A landscape with many valleys, sampled at points; each row gives a point and its height.
From any point a ball rolls to the lowest of the 6 points nearest to it. It stops when none of these is lower. Distance is the straight distance between rows; heights are no part of it.
Q_410: 7  21  21  -20  -7  -9  23  27  5  height 401
Q_605: 23  -15  36  -18  24  -3  -26  -6  32  height 125
Q_134: 17  -24  21  -36  16  -17  7  15  36  height 271
Q_225: -6  -3  -13  38  -9  -10  -15  2  -33  height 485
Q_139: -5  6  -34  -12  -11  15  6  20  -11  height 190
Q_19: -19  14  3  -12  15  40  -16  -13  29  height 389
Q_365: -6  25  17  -25  -6  -1  23  16  15  height 452
Q_572: -25  14  -4  55  -10  -5  -5  -26  -21  height 498
Q_100: 21  12  -21  -3  -11  11  28  -7  -28  height 189
Q_216: 27  -26  7  -45  17  -8  25  21  23  height 321
Q_696: -31  6  -1  51  -4  -11  -3  -32  -9  height 531
Q_228: 22  -34  9  -46  23  -5  16  9  37  height 322
Q_971: 19  21  4  -14  -13  3  33  12  -20  height 423
Q_317: 22  3  8  4  4  -23  28  -40  -11  height 497
Q_917: 10  -11  -39  10  -7  7  4  -3  -27  height 506
Q_82: -1  23  32  -5  19  16  -15  -16  30  height 349
Q_431: -30  -2  -11  -23  -7  25  -7  21  18  height 275
Q_973: -5  -24  -23  36  -5  -6  -9  -16  -21  height 500
Q_222: 7  30  9  5  21  42  -22  -18  16  height 550
Q_167: 25  13  14  -13  -14  -10  30  17  -22  height 398
Q_854: 26  43  18  6  16  41  -33  -1  4  height 535
Q_839: -17  27  -11  48  -13  2  -14  -3  -27  height 468
Q_283: -2  25  2  -23  -10  5  28  15  1  height 505
Q_851: 39  2  15  4  -12  -19  23  -11  -29  height 451
Q_704: 22  -22  23  -27  26  -5  -21  -1  33  height 202
Q_424: -35  -5  -7  -10  14  42  -26  -3  30  height 337
Q_194: 44  -24  -1  -47  14  -4  45  22  17  height 394
Q_494: 47  9  19  -5  18  18  -45  17  -4  height 206
Q_759: -34  39  -9  24  -28  3  -13  22  -26  height 489
Q_532: -2  -26  -27  27  1  -5  -5  -23  -19  height 523
Q_445: -9  22  21  -20  3  12  11  0  28  height 458
Q_797: 2  -26  -30  19  5  -7  10  -38  -3  height 610
Q_474: -11  -10  -15  42  -7  -9  -15  -10  -24  height 481
Q_726: 23  3  22  -16  -10  -18  24  26  -9  height 378
Q_887: 36  6  11  5  0  -18  27  -30  -31  height 462
Q_959: 45  -10  26  -8  26  14  -44  2  11  height 192
Q_861: -24  6  -2  -19  4  34  -3  -2  29  height 350
Q_21: -36  -33  -19  13  -19  -39  45  1  2  height 608
Q_592: -3  12  32  -24  8  -5  5  4  28  height 444
Q_910: -37  -21  -4  28  -3  -33  10  -29  5  height 527
Q_145: 4  -12  -33  16  -13  8  -9  9  -28  height 488
Q_441: 7  10  41  -12  16  0  -17  -8  29  height 283
Q_191: 16  -23  17  -40  8  -18  17  26  20  height 312
Q_822: 8  -2  30  -25  5  -18  9  26  23  height 345
Q_981: -8  25  19  -14  18  29  -6  -14  28  height 371
Q_16: 14  7  -30  -3  -11  13  15  1  -24  height 431
Q_256: -22  5  -20  12  -21  -2  -16  32  -26  height 353
Q_411: 21  29  30  8  19  25  -30  -7  13  height 348
Q_525: -10  -5  -27  18  -18  -4  -13  18  -28  height 434
Q_302: 46  -31  8  -19  -1  -25  23  18  -23  height 480
Q_689: 15  -4  -9  1  2  -17  37  -59  3  height 566
Q_904: -23  42  -22  51  -19  9  -10  -1  -31  height 490
Q_544: -29  -35  -24  -2  -1  -29  39  -20  13  height 569
Q_56: 37  -25  6  -31  -4  -16  21  29  -8  height 372
Q_88: 31  8  -1  6  -4  -2  25  -23  -31  height 436
Q_693: -39  17  -10  4  -27  -1  -20  34  -18  height 344
Q_746: -37  -33  -17  10  -9  -36  32  -14  12  height 564
Q_604: -17  12  -13  46  -15  -5  -16  -5  -35  height 454
Q_389: 30  -6  31  -8  24  4  -41  -7  16  height 194
Q_124: 39  36  24  1  14  28  -44  15  -6  height 300
Q_36: -37  -32  -7  19  -6  -30  16  -24  13  height 545
Q_742: -51  13  -1  -2  -21  2  -30  31  4  height 403
Q_303: -31  -4  -20  -7  -17  6  -18  34  -4  height 272
Q_355: -23  10  -15  -28  1  25  14  15  16  height 391
Q_166: -19  19  -11  27  -27  -6  -18  22  -26  height 410
Q_619: 24  -24  17  -33  0  -22  22  31  4  height 341
Q_663: -11  1  -21  27  -22  -9  -20  26  -29  height 422
Q_882: -7  17  -4  4  23  48  -26  -18  22  height 411
Q_459: 28  -26  11  -36  31  -3  -8  -3  38  height 244
Q_482: -36  -9  1  40  -5  -21  -4  -32  -5  height 516
Q_835: 9  -15  -32  15  8  2  13  -38  -13  height 612
Q_234: -32  -1  -25  -23  -13  15  -3  27  1  height 230
Q_782: -6  -17  -21  1  5  -20  36  -48  11  height 600
Q_606: -21  -13  -5  41  -4  -17  -13  -28  -10  height 504
Q_907: 30  9  38  0  20  12  -38  -7  7  height 80
Q_553: -47  -6  -3  -7  -2  19  -32  21  19  height 387

For each start below, name the point where the ball stops.
Q_317 => Q_100
Q_365 => Q_907
Q_973 => Q_139
Q_228 => Q_907
Q_410 => Q_907
Q_216 => Q_907
Q_689 => Q_100
Q_21 => Q_139
Q_36 => Q_139
Q_225 => Q_139
